Points on a hilly landscape, in no order, each with its height.
From any point a ball takes the steepest step (drop divided by distance) to one of its 2 nearest points. It stops when none of these is lower. Distance is the straight distance between rows; heights are no part of it.
<1264>: [ 98 132 137 115 141  79  96 145 106 179 124 107 108 132 125 162 122 184
 155 135 136  95 131 114 120 185 111  95 139  61]  h=485
<1662>: [135 169 105 142  97 168 122  91 103  90 148 101  69 105 149 129 106 107
 139  77 111 144 121 156 153  93 120  94 116 132]  h=403
<1298>: [139 141 117 193 169 102 126  90 138 127 113 109 215 118 137 138 134  93
  84 169 151  98 130  72 105 147  72 152 106 144]  h=120
<1105>: [ 98  51 112 116 150 102 113  88 136 134  97 114 121 144 148 100 141 152
 106  99 159 136 154 116 110 204 128 119 134 148]  h=285
<1282>: [116 141 164 134 100 126 187 165 185 102 114 137 135 126  53  75 141 112
 148 148 133 167 100 164 170  64 153 134 115 183]  h=680
<635>: [129 138 118  85 111 152 152 123  83 167 159 110 216 135 138 126  94 115
  58 124 147 157 147 112 148 161 147 182 131 155]  h=741
<911>: [145 121 144  97 120 176 111 199 131 113 164 107 151 141 124 129 160  90
  56 157 182  87 107  80 140 138 143  95 166 119]  h=615
<964>: [139 149 121 125 128 145 119 156 171 132 124 120 109 109  56  64 179  75
 120 148  86 151 111 129 148  71 161  78 113 117]  h=635
<485>: [177 134 125  88  98 204 104 162 105 140 169 114 131 164 146 152 131 117
  93 150 146  91 141  64 137 123 119  86 160  88]  h=668
<1739>: [129 133 138 144 101 101 146  87 161  84 110 113  87  97 124 102 103 142
 114 103 136 150 117 176 154 128 111 156 140 169]  h=621
<286>: [116 155 110 131 159 102 161  94 152 150 125 133 157 118  78 124  93 134
  62 170 129 143 109 118 165 150 118 178 114 101]  h=683
<852>: [ 88  98 132 189 141 105 161 102 155  91 137 149 118 137 153  91 105 153
 174 115 117 158 154 145 128 130 122 111 138 120]  h=658
<1009>: [136 154 130 150 159  91 121 106 140 139 127 135 181 147 118 184 120 132
  89 170 170  90 110  94 118 130  73 121 135 141]  h=174
<956>: [144 129 101  96 126 181  93 113 143 143 110  84  95 113 119  99 103 110
  80 126 130 110 113 144 147 165 166 113 132 178]  h=582
<913>: [118 170 112 130 122 128  88 124 124 135 100 125 142 127 172 174 175 133
 136 117 101  54 125 110  86 155  99  98 176 133]  h=808
<1170>: [156 192 142 143 109 144 101 126 117 143 120  92 115 134  85 101 121  81
 115 124 120 104  99 147 155  71 145  42 110  81]  h=309
<1491>: [145 168 133  78 106 131 125 143 164 125 133  89 133  98 103 110 137 138
 210 128  78 154 153 191 116 118 157 108  90 176]  h=667
<1609>: [153 111 118 105 126 181 131 101 115 141 148 106 115 134 151  93  82 118
  80 120 165 115 126 103 141 189 173 157 141 159]  h=550
<1738>: [138  81 154  99 153 140 133 101 148 137  88 178 100 144 149 113 109 151
 106 141 157 119 133  91 155 133 137 174 146 140]  h=201
<1668>: [117 139  92 163 125  78 115 129 123  97 152 108 184 106 132 162 148 131
 167 117 115  68 144  89 146 132  90 105 150 155]  h=767
<1778>: [149 110  64 127 106 151 117 106 121 129 120  99  78 145 157 155 111 129
 155  64  70 111 116 199  74 128 143 107 109 134]  h=827
<1608>: [167  98 153 118 154 164 119 150 117 131 130 154 115  91 158 144 125 117
 127 137 167  70 101  84 141 145  98 115 126 179]  h=721
<1403>: [122  83 135 146 142 126 116 123  98 151 141 142 164  63 124 105  97 137
 109 131 129 151 106  93 134 142  93 178 122 144]  h=619
<1423>: [133 215 135  87  85 136 133 148 139 100 172 155 211 101  98  97 155 105
 162 124 115 107 126 143 135  63 185  90 117 122]  h=805
<1328>: [127  97 145 135 106 165 180 136 108 139 158 168 156 155 164 168  80 125
  75 105 167 148  91 138 125 142 133 154 166 150]  h=543
<940>: [113  88 128 192 131  95 115 106 125 111 121 138  77 142 155 120 119 159
 196  94 126 158 147 192 106 137 139  79 128  90]  h=639
<1133>: [154  96  92  35 129 163 106 133 126 151  97 123  86 180 150 149 106 125
  84 103 128 113 141 169 100 105 168 120 112 137]  h=367
<1792>: [ 99  97  86 130 103 121 122 122 112 110 147 106 108 113 128 118  64 170
 143  94 114 127 131 128 154 127 133 145 147 125]  h=604
<268>: [132 110 134 124 117 130 131 171 190 110 103 110  87 111  78 103 155  87
 124 147  93 176  97 154 172  66 150 140 103 170]  h=660
<1825>: [133 110  93 141 129 137 103 149 101 110 135 119 141 143 146 194 140 140
 146 123 144  51 133  78 119 155 103 121 177 157]  h=787
<1613>: [146 123 170  85 123 121 174 134  72 135 165 161 122 140 112 143 110 143
  77 124 181 136 145 120 151 105 129 183 161 126]  h=297
<1372>: [141  77  89  77 131 131 121 117  95 167 144 124 105 188 166 207 146 148
 141  63 101 147 116 194  67 180 162 134 120  96]  h=794
<490>: [157 175 128 135  94 148  99 103 115 123 107  97  61 118 127 116 126  90
 138 110  92 112 145 174 158  57 155 114 112  84]  h=361
<1471>: [143 139 101  87 110 180 115 118  77 152 160 128 122 159 164 170 126 130
 119  89 126 111 123 125 120 179 188 136 178 139]  h=465
<1549>: [155 113 112 126 130 137 100 109  53 141 160 127 184 163 155 148 116 144
  79 128 181 159 153 123  66 169 107 141 156 152]  h=343
<1767>: [201 139 130  62  99 146 132 169  59 138 181 112 173 168 147  94 134  98
  79  82 175 156 129 166 141 123 178  84 160 153]  h=816
<754>: [112  93 101  99 131 101 124 120 179 111  83 106  82 187 163 136  82 125
 111 133 120 125 150 150 131 126 173 175 117 139]  h=362
<1360>: [146  82 171  85 105 192 220 145 141 117 148 103  86 129 139 123 114 102
  65 112 161 154 136 135 156 158 110 157 114 148]  h=601
<1535>: [131 135 150 106 141 141 145 123 127  93 132 144  79 114 142 141 120  85
 102 107 160  88 128 136 200  88 133 143 122 131]  h=242
<68>: [ 99 143  97 129 148 100 159 144 182 120 154 109 107  85  97 139 119 144
 138 157  65 131 165 160 132 119 113 119 128 130]  h=612
<1587>: [104  92 137  98 145  87  95 117 103 146 168 133  78 111 143 159 136 138
 124 113 107 183 152 109 120 126 162 198 130  81]  h=292
<418>: [157 121 177  55 108 134 118 159  81 134 171 155  97 132 123 158 137 108
  73 102 167 149 106 122 154  67 139 131 150 117]  h=300
<1391>: [103 116 117 149 146  80 116 141 175 120 123  98  71 115 132 158 150 119
 163 158  54 151 165 174 104 138 150 152 123 112]  h=591
<1031>: [ 88 114 113 151 151 113  75  95 154 120 108 125 106 120 149 118 146 155
 180 106 103 193 126 130 158 179 139 126 118 112]  h=401
<229>: [ 83 105 146 180 154  66 112 121 116 124 134 150 104 125 144 108 176 139
 195 119 136 149 129  85 122 129 116  78  99  94]  h=434
<1395>: [ 78 120 129 146 176 104 156 106 142 116  92 150  84 133 138 116 111 103
 105 130 115 143 143 133 101  77 136 174 104 157]  h=412
<451>: [136 123 133 180 129 145 122 154 118 107 129 131 161  83 139  92 101 148
 123 161 145 123 107  78 115 105  63 148 124 147]  h=643
<683>: [117  70 123 153 131  80  90 112 142  88 103 123  70 128 159 164 137 155
 162 101 115 157 144 228 119 151 137 133 136 114]  h=620
<1220>: [114 202 184 142 122 111 155 108 101 179 124 150 151 130 123  95 198 126
 238 121  83 101 168 148  67 135 134 137 105  77]  h=526
<1401>: [128 152 126 124 163 153 121 132 155 141 107 209 131 131 109 142 135 107
  97 165 130 117  87 110 174  82 127 124 129 116]  h=290
<519>: [ 84 121  90 177 149 108 151 118 148 121 137 105 158 119 105  72 133 148
 123 151 109 143 149  73 118 178 114 136 127 113]  h=286
<1064>: [101 152 145 174 144  57 125  92  92  97 141 152 180 123 106 111 163 152
 201 116 164 115 170 162 113 124 139  82 129 143]  h=715
<805>: [132 160 143 110 115  80 113  86 153 146  62 121 111 161 136 135 157 154
 204 107  84 138 160 195 104 132 132  94 122 119]  h=580
<1493>: [ 75  78 178 171 157 109 160 131  92 161  86 114 165 106 130 102 121 140
  73 132 177 148 138 120  83 201 105 157 103 121]  h=709
<390>: [196 210 158 152 116 160 114 127 135 136 109 174 182 118 100 105 183 102
 191 170 116  84 107 123 106  80 133  73 125 115]  h=457
<1334>: [125 139 135 140 134 207 134 123 127 112 137 131 119 149 133 111 115  75
  67 128 162 137 100  94 169 107 116  96 108 128]  h=172
<873>: [123 102 136  97 127 124 128 165 129 146 156 134 161 151 177 151  99 159
  96 142 162 121 114  74  88 160 100 136 147 140]  h=379
<3>: [113  76 151  86 150 117 180 133  78 146 135 156 136 163 159 141 135 129
  89  91 159 162 164 131  75 155 146 186 142 174]  h=463
<1066>: [ 91 130 133 139 135  75 116 158 105 118 160 126 186 153 171 162 114 151
  93 147 190 104 120  59  96 147 115 184 160  96]  h=308
<1288>: [132 130 158 145 113 162 159 168 105 141 154 152 175 152 125 173 114 102
  50 152 182 137  86 102 133 103  93 149 148 146]  h=581
<1096>: [125 123 139 150 134 124 155 124 181  95 125 172 108 115 177 118  98 136
 147 132 103  97 145 157 134  92 116 100 155 138]  h=676
<656>: [136 130 132  70 124 159 115 115 138 136 133 119  60 117 130 160 142 143
 111 115 113 164 116 126 126 149  92 124 131 140]  h=707
<715>: [110 150  70 188 173  94  86 146 119 102 139 118 211 107  99 116 163 152
 162 179 146 141 141  90 109 157  81 128 104  91]  h=393
<1130>: [131 155 138 133 102 111 105 143 112 134 101  90  62 116 135 136 101 157
 207 119  75 126 147 196 137 124 133 160 111  71]  h=552
<1260>: [180 125 123 150  93 142 113 147 163 123  72  97  48 179 139 181 134  86
 149 151  67 112 135 208  99 103 147 136 114 133]  h=852
<1063>: [142 112 130 151 143 101 111 116 108 144 148 126  98  62  83 107 101 144
 139 136 109 154 108 120 135  97 105 153 108 132]  h=599
<1143>: [145 118 144  67  98 109 100 124  95 157 168 130  88 124 142 168 112 124
 110 107 110 147 121 105 154  83 164 179 147  89]  h=241
<1548>: [111 107 125 123 124  92  98 131 146 172 139 109 121 147 138 159 126 170
 135 134 121 123  94  75  92 184 114 105 161 117]  h=441
<113>: [126 146 112  75 109 170  97 144 122 167  57 128  88 162 147 160 119 115
 123 106  92  98 140 197 137  81 141 108 117 103]  h=319
<1132>: [132 162 153  92  86 161 124 171 147 150  82 143  93 125 133 158 160 133
 189  93  83 116  83 180 163 101 103  84 122 127]  h=788
<1802>: [134 123 136 147 116  86 105 112 123 131 129 110  71 106 111 109  70 169
 190 127 108 148 127 139 148 103 150 153 116 104]  h=579
<549>: [181 127 144 118 119 185  56 160  93 149 144 142 144  98 177 170 146 143
 125 149 134 118 105  86  89 124  73 119 142 112]  h=522
<1294>: [160 125 132  50 104 167 123 111 107 140 148 134 107 155 140 134 146 142
  79 103 154 190 117 116 112 160 122 138 157 173]  h=735
<406>: [116 154 106 174 122 133 126 111 150 112 156 128 184 149 128 101 143 157
 213 145  97 162 147  89 116 163 133  77 134 133]  h=288
<1832>: [102 159 123 145 147 150 136 111 145  95  80 178 154 103 119  62 106 156
 128 156 129 154 125 131 156 121 118 148 134 141]  h=360
<1269>: [ 74  73 129 174 152  92  99 119 149 133 118 131  81 119 149 102 173 129
 132 114 166 205 127 146 150 168 147 111 102 102]  h=385
<860>: [144 161 104 177 146 137 164 164 115 112 129 129 152  89  37  85 133  96
  78 172 157 102 109 111 130  99  95 129 106 145]  h=656
<957>: [136 128 142 178 114 158 183 149 138 123 131 130 178 116 121 152 153  92
  54 157 144 124  91  66 113 128  68 176 152 149]  h=618
<273>: [ 88  37 151 193 121 104 194 128 118 123  89 103 126 114 131 102  71 147
 127 103 139 134 156 167 136 163 122 165 113 103]  h=704
<79>: [122  88 149 138 108 141 212 138 144 133  71 100 152 101 154  88  64 131
 119 103 122 120 121 146 109 141  83 127  76 168]  h=524
<1187>: [ 84 107 131  93 172 132 152 127 122 142 126 155 104 127 144 159 147 105
  77 123 120 150 151 131 108 126 146 204 132 172]  h=433
<542>: [150 176 158 115 113 134 157 136 193 106 132 167 122 118 129 104 138 125
 159 149  99 121 132 154 142  62 127  61 132 119]  h=697
<25>: [134 125 145 123 114  86 119  94 161  82 101 130 100 119 134 130 138 162
 189 108 110 164 147 207 125 122 115 122 127 168]  h=602
<328>: [148  91 147 113 144 182 147 186 116 135 128 128 158 102 129 144 127 120
  81 155 181  93 120 119 108 152  68 121 127 195]  h=698
<1069>: [155  96 115  81  99 214 102 137 146 139 147 120  97 155 152 142 140  80
  95  93 114 139  87 117 166 134 174 100 138 130]  h=349
<1445>: [101  47 115 106 151 105  73 104 133 159 127 131 118 143 185 125 150 131
 114 100 150 189 136 137 119 192 158 113 102  97]  h=336
<1518>: [109 130 117 166 157  75  92  98  95 112 102 136 169 149 152 116 110 153
 171 116 161 103 163 134 107 112  93  68 111 127]  h=696
<763>: [129  90 159 131 101 184 193 117 117 116 106 127 114 134 128 103 111 143
  66 126 160 154 129  86 120 155  67 156 133 146]  h=642
<81>: [144 149 129  90 129 143 114 128 155  97 101 114  69 139 173 191 120  78
 133 112 122  90 124 171 192 108 159 146  91 132]  h=281
<255>: [ 94 118 114 188 162  89 201  91 157 139  93 131 165 128  82 114 116 109
 111 148 103 152 135 116 163 144 126 195 105 116]  h=666
<571>: [113  70  69 102 148 147 117 119 121 136 126 130 108 162 162 153 130 163
 139  76 102 135 118 156  68 173 124  98 116 130]  h=811
<443>: [157 139 124 156  92 110 151 105 176 137 141  99  94 147 100 155 133 109
 177 118  71 142 121 151 127  88 144 105 133 164]  h=719
<864>: [107 149 106 171 142  59 148 147 133 106 151 169 147 107  92 109 160 165
 198 142  97  94 134  89 104 109 137 125 159  97]  h=491
<497>: [149 140 129  81  98 154 116 153 163  98 111  74  87 110 112  72 133 108
 171 114 108 131 141 169 152  92 165  83  85 165]  h=638
<392>: [153 139 139  95 101 146  91 131 114 140 140 138  73  98  94 110 141 146
  62 147 140 130  92  95 124 113 126 140 182 108]  h=384
<668>: [146 124 153 110 107 182  96 181 128 121 106 132  97 118 120 144 151 117
 153  96 138  94  71 154 161 118 104  33 138 132]  h=764
<1062>: [105 118  98 114 167  99 133 113 154 149 131 140 111 123 124 163 148 130
 117 152  71 111 178 118 102 116  89  93 134  99]  h=632
<495>: [ 98 161 120 159 148  72 135 101 101 110 112 138 128 116  96 151 133 139
 162 106 131  96 136 155 121 102 123 121 140 185]  h=730
<692>: [113 173 107 148 176 123 134 101 156 112 107 188 154 122 121 118 139 145
 160 160  99 136 129 103 145 106 116 115 111 105]  h=326
<221>: [132 141  92 175 160 123  84 155 110 102 159 153 195  95 126 178 144 151
 116 170 152 125 124  99 112 130  63 158 144  90]  h=438
<143>: [147 161 175 153 120 115 194 139 152 107 131 165 165 118  98  58 109 134
 159 159 151 128 111  93 113  58 117 123  99 159]  h=759
<1707>: [134  85 148 112 101 191 134 139 115 117 176 107 139 156 146 117 131  39
  55  87 161 151  88  93 170 128 150  99 126 127]  h=260
<1641>: [100 193 159 167 134 106 130 114  81 166  95 140 100 134 144 138 167 128
 211  97  95  83 129 134 104 145 102 132 129  65]  h=492
<1200>: [103 179  62 150 115  73 119 138 135 111 124 135 182 131  81 103 137 139
 110 150 112  97 104  80 116  87 130 145 157 128]  h=569
<1474>: [ 86 127 126  93 130 161 147 140 133  98 104 151 150 110 154 118  94 162
 109 115 148 134 124 128 175 124  75 136 117 155]  h=400
<846>: [138 121 105  95 107 128  93 137 138  95 107  96  58 180 170 194 104 106
 125 134 105 117 144 161 150 136 189 191 118 115]  h=325
<1457>: [160 165 170 110 121 131 155 103 174 106 151 181 154  98 109  94 145 147
 194 162 109 131 160 153 115  91 162 115 119 132]  h=718
<1669>: [115 102 120 112 150 101  99  89 158 133  81 139  92 137 152  91 123 162
 133 130 125 111 149 103 116 143 141 127 160 122]  h=243
<117>: [141 134 112 100 114 192 100 115 140 164 125 128  76 159 183 155 116 108
 130 104  88 117  98 112 118 162 186 137 150 114]  h=413
<1216>: [169 216 142 171 128 135 111  91 131 127 151 143 212 139 114 119 154 121
 195 177 125 112 133 112  56 120 156  96 123 139]  h=407
<785>: [ 80 107  96 131 172 105  92 120 106 127 131 116 163 116 118 114 150 147
 107 146 143 143 156  66 117 170  91 129 111 114]  h=338
<597>: [145 126 147 114 107 129 127 125 152 124 148 123  62 105  80  88 145  96
  59 132 131 155  77  98 164  79 141 145 138  94]  h=346
<989>: [111 150 152 168 144  47 130 131 148 135 138 127  87  99 107 136 187 128
 216 139  70 144 158 174 101 125 169 144 115  61]  h=570
<1784>: [ 90 116 131 121 143  72 108 136 122 154 104 105  74 123 125 153 132 163
 166 116  95 110 179 173 132 145 126 116 132  39]  h=520
<389>: [ 91 107 134 138 141 132 185 127 162 106  59 122  92 149 141  78  79 117
 111 130 135 112 155 140 145 102 153 182 102 160]  h=392
<595>: [116  84 182 123 146 152 192 111  99 155 110 126 137 136 138  93 120 149
  79 140 163 178 160  84  96 198 107 187 120 126]  h=677
<1833>: [109 154 116  73 129 132 138 116 143 158 144 115 169 125 113 139  92 109
  55 144 140 148 110  99 186 127 143 171 109 131]  h=706
<897>: [152  87 131 100 140 104 118 104  55 181 187 116 142 145 118 178 133 131
 136 104 144 173 152 118 122 168 153 154 146 143]  h=335
<46>: [141 122 149  98 110  95 133 111 166 104 157  86 157 116 111  99 113 139
 216 140 110 167 189 192 105 139 197 140  79 168]  h=694
<736>: [ 80  58 108 132 158  75 132 142 121 144 139 113 108 153 123 172  83 147
 129 115 141 123 155 173 126 148 158 137 127 112]  h=738
<603>: [ 71 132 111 151 167  61  99 137 131 146 110 138  86 109  98 137 205 147
 165 141  91 154 159 166 133 150 149 125 131  42]  h=546
<576>: [173 135 148  57 104 149 137 154  91 155 173 127 188 151 146  99 109  93
  77 117 167 156 134 114 182 122 186 138 144 146]  h=781
<266>: [136  83 135 123  84 165 201 129 158  97 100  86  99 116 150 105  74 113
  78  86 128 155 118 184 143 132  94 164  85 148]  h=560
<1191>: [128 145 146 117 154 186 105 142 157 136  98 149  81 159 111 138 134  80
  99 143 131 145  89 147 186  98 153  82 110  99]  h=245
<771>: [119 150  98 143 140 104 152 123 137 116 142 114 164  94  68 115 111 151
 188 142 112 123 137 112 199 139 114 133 106 148]  h=743
<479>: [105 169 128 106 118  93 174 112 158  92 153 100 180  98  88  75 109 157
 180 136 117 148 169 149 144 128 150 151  88 158]  h=720
<1223>: [102 123 149 193 138 157 202 113 149 142 101 137 159 115 116 144 118 100
  90 137 114 142  91  96 141 153  99 174 127 153]  h=647
<988>: [113  98 126 132  91 197 169 174 116 111  91 100 148 112 128  67  74 133
 115  95 154 134  81 119 145 122  89 115  81 175]  h=482
<1304>: [ 87 167  79 161 126 117 103 124 119 125 138 136 151 130 114 150 121 160
 106 140 103 126 119 117 121 119 122 127 185 119]  h=541
<615>: [173 184 130 151 117 175  91 154 127 112  93 134 161 136 141 116 169 104
 172 143 134  56 121 116 117  79 111  52 133 154]  h=498
<36>: [140 159 110 121 134 152 122 117 163 137 106 106 115 107  92  75 121 117
 122 149 105 128 134 145 130 107 134  91 115 171]  h=609
<365>: [131 151 170 150 138  89 181  91 152  96 163 186 161 121 117  66 135 137
 188 156 128 149 144  91  80  89 151 132 107 129]  h=739
<1286>: [160 103 144  83 119 191 105 172 105 153 116 144  82 114 136 169 147 145
 149 105 140  81  78 118 135 148 114  90 140 164]  h=742
<335>: [146 166 110  85 109 193  87 153  95 167 123 104 104 119 104 121 130 136
 107 145 100 101 133  93 149 125 116  98 131  63]  h=625
<130>: [138  91 115 162 131 126 114  83 103  99  92 144 152 150 170 105  85 145
 111 107 176  86 148 128  99 122  85 103 139 153]  h=714
<160>: [117 136 116 155 115 155 121 106 119 120 158 146 117 136 156 173 101 125
  95 107 134 115  88 124 134 147 143 130 185 148]  h=509
<813>: [152 155 127 126 131 120 134 145 147 126 132 131 106  95  79 158 110 138
 178 146 104 122 113 155 210  88 121 119 105 121]  h=760
<510>: [145 170 123 106 142 121  77 137 101 132 124 138 164 110 137 160 124 124
  85 162 167  68 114  99 126  96  93 120 121 124]  h=224
<832>: [167 102  85 147  99 116  92 137 130 103  93  87  81 148 162 161 121 112
 183 110  61 106 141 216  78 119 169 152  96 142]  h=839
<1095>: [145 117 159  90 115 181  97 194  58 138 166 107 112 159 114 167 153  83
  99  87 163 104  85 123 136 127 147  62 142 105]  h=886
<928>: [115 122 123 101 144 120 116 130 116 184 143 121  97 144 127 206 108 134
 115 132 106 124 127 165 106 149 157 148 147 119]  h=755
<594>: [ 97  63 168  94 153  66 148 121 111 151 164 134 137 113 162 123 112 137
 100 117 158 172 160 105 139 157 140 193 109  91]  h=341
<1224>: [125 133 154 127 141 102 159 122  69 106 170 153 179 138 134 148 141 146
  90 137 192 118 152  69 138 155  98 201 159 107]  h=240
<1446>: [ 81  75 135  89 171 101 150 126 104 140 123 142 101 198 153 141 136 152
 105 107 188 180 161 158 104 186 170 157 125 127]  h=496
<181>: [132 106 116  87 137 128  83 131 149 188  88 114 100 175 175 204 138 123
 139 120  81 143 126 192  91 185 176 163 118 112]  h=774
<776>: [125 160 119 142 137 114 100 140 109  93 118 124 145 120 140 118 133 159
 169 140 135 113 142  84  84  85  73  97 108 143]  h=673
<1162>: [126 142 127  81 144 129 104 122  99 133 109 155  94 111 147 154 114 124
 103 113 131  87 142 149 138  83 120 118 125 122]  h=274
<276>: [ 96  16  90 141 136 114 164 140 120 123 133  98 119 159 135 126  74 159
 110 102 151 146 164 203 116 189 151 162 110 105]  h=722
<825>: [125 173 121  97 122 157  96 143 121 153  94 105  64  94 105 115 125 166
 161 140  80 120 137 152 136 136 132 140 126  78]  h=583
<1097>: [131 122 134 139 157 130  63 140  87 150 161 161 163 111 162 195 143 154
 108 158 139 148 129 111  66 138  79 131 160 106]  h=478
<408>: [150 133 130  87 102 147 108 142 139 139 159 132  68 119 107 150 153  87
  80 139  91 152 112 113 181  81 169 166 151  65]  h=299
<217>: [128  89 132  85 121 164 116 163 167 117 116 128  72 117 131 142 123 113
 100 128 109 159 106 171 149 107 130 141 123 165]  h=682
<263>: [120 129 126 151 136 157 169 185 119 112 115 116 162  85  69 124 137 133
  72 172 165  87 128 121 132 125  48 132 135 166]  h=674
<915>: [140 178 171 104  87 112 177 153 157  84 154 168 212 115  78  61 149 109
 156 145 164 110 101 102 146  58 161 119  96 149]  h=780
<651>: [195 137 137  81  91 176  96 167  52 144 184  98 145 147 134 142 158  93
  70 112 186 114 121 131  88 137 135  85 167 149]  h=853
<792>: [134  89 144 134 143 112 100  77  79 138 154 133 209 162 186 119 146 125
  84 118 195 166 166  90 114 197 128 141 147 116]  h=268
<11>: [128 135  94 160 145 107 151  98 134 106 152 132 127  98  99 145 163 108
 108 133 109  71 136  87 147 136 107 144 159 157]  h=750
<1676>: [101 142 129 162 124 118 102 111 146 148 124 123 143 130 134 100 191 153
 231 117  67 184 148 131 120 173 148  82 120  84]  h=354
<720>: [174  92  95  76 127 156 106  83  97 136 143 108 104 165 177 132 102 116
 111  87 138 127 141 147 123 188 207 177 123 149]  h=512
<761>: [138 195 126 154  94 132 127  99 126 144 167 111 175 131 103 112 118 134
 202 132  88 128 134 127 103 120 175  87 128 146]  h=353
<454>: [118 137 100 118  94 162 139 165 146  96 124 122 155 108 144 100  84 145
 152  96 134 137  87 138 157 117 102  86 109 182]  h=442
<1103>: [135 132 131 142 138 163 105 190 152 115 132 125 125 118 109  91 156  79
 101 159 151  63  85  64 157 114 142  88 140 116]  h=574
<51>: [127 132 105 204 120 141 169 102 162 113 153 124 185 132 107  83 111 133
 160 162 101 165 145  88 121 130  94 103 128 140]  h=220
<1438>: [143 122 145 158  98 104 191 114 199 123 124 124 134 152  76 105 110 135
 165 145 109 149 125 154 144  86 133 128 138 191]  h=700
<1426>: [124 101 141 169 151 122 105  73 120 137 118 122 197 144 172 130 135 106
  71 144 167 143 122  80  90 188  90 146 126 142]  h=188
<833>: [167 185 115 173 131 167 116 113 141 113 124 126 140 140  88  96 117  98
 104 175 149 112 100  95 156  91 112  67 109 107]  h=248
<196>: [177 171 126 157 124 145 101 198 155  98 112 136 144 115 100 113 185 110
 157 179 147  46  96  72 126  81 107  91 138 110]  h=538
<494>: [111 150 140 187 147  74 117 107 119 142 125 167 111 126 132 156 170 137
 189 125  90  96 118  97 113 125 113 102 148  77]  h=466
<1616>: [166 204 106 161 124 111 158 161 146  94 110 109 225 114  64  58 130  90
  93 172 174 100 103 108 121  82 103 113  81 129]  h=629
<500>: [ 79  58 131 173 110 103 169 125 135 113 131 129 149 124 171 109  87 157
 113  92 136 153 124 140 120 173  90 129 132 112]  h=684
<1588>: [166 199  75 162 118  66 137 130 152 108 131 138 220 110  70  69 140 117
 120 174 137  94 106  87  87 114 149 148 124 139]  h=595
<1702>: [106 164 169 132  99  75 136 107 105 170  95 128 152 149 125 120 181 134
 229  91  83 117 186 204  80 117 131 111 127  86]  h=555
<1335>: [123 117 137 134 153  92 107  71  77 144 168 154 149 137 120 175 140 134
 112 123 166 143 134  89 160 162 116 160 146 102]  h=291
<433>: [140 112 125 161 137 113 157  94 155 121 156 103  56 122 106 151 118 111
 140 121 100 109 121 111 155 126 132 146 146 141]  h=736

For each start below, name the point where the ball stops.
<68> -> <1224>
<1360> -> <1334>
<485> -> <51>

Call two points neighbours if one is among the 2 nearest of the other. Go from one point of each pair to the other, from neighbour to neighbour, staying as low as possible. Name the highest point that can't be avoided.
<1535> / <1298> -> <1162>
<1738> / <51> -> <1031>
<1224> / <1143> -> <418>
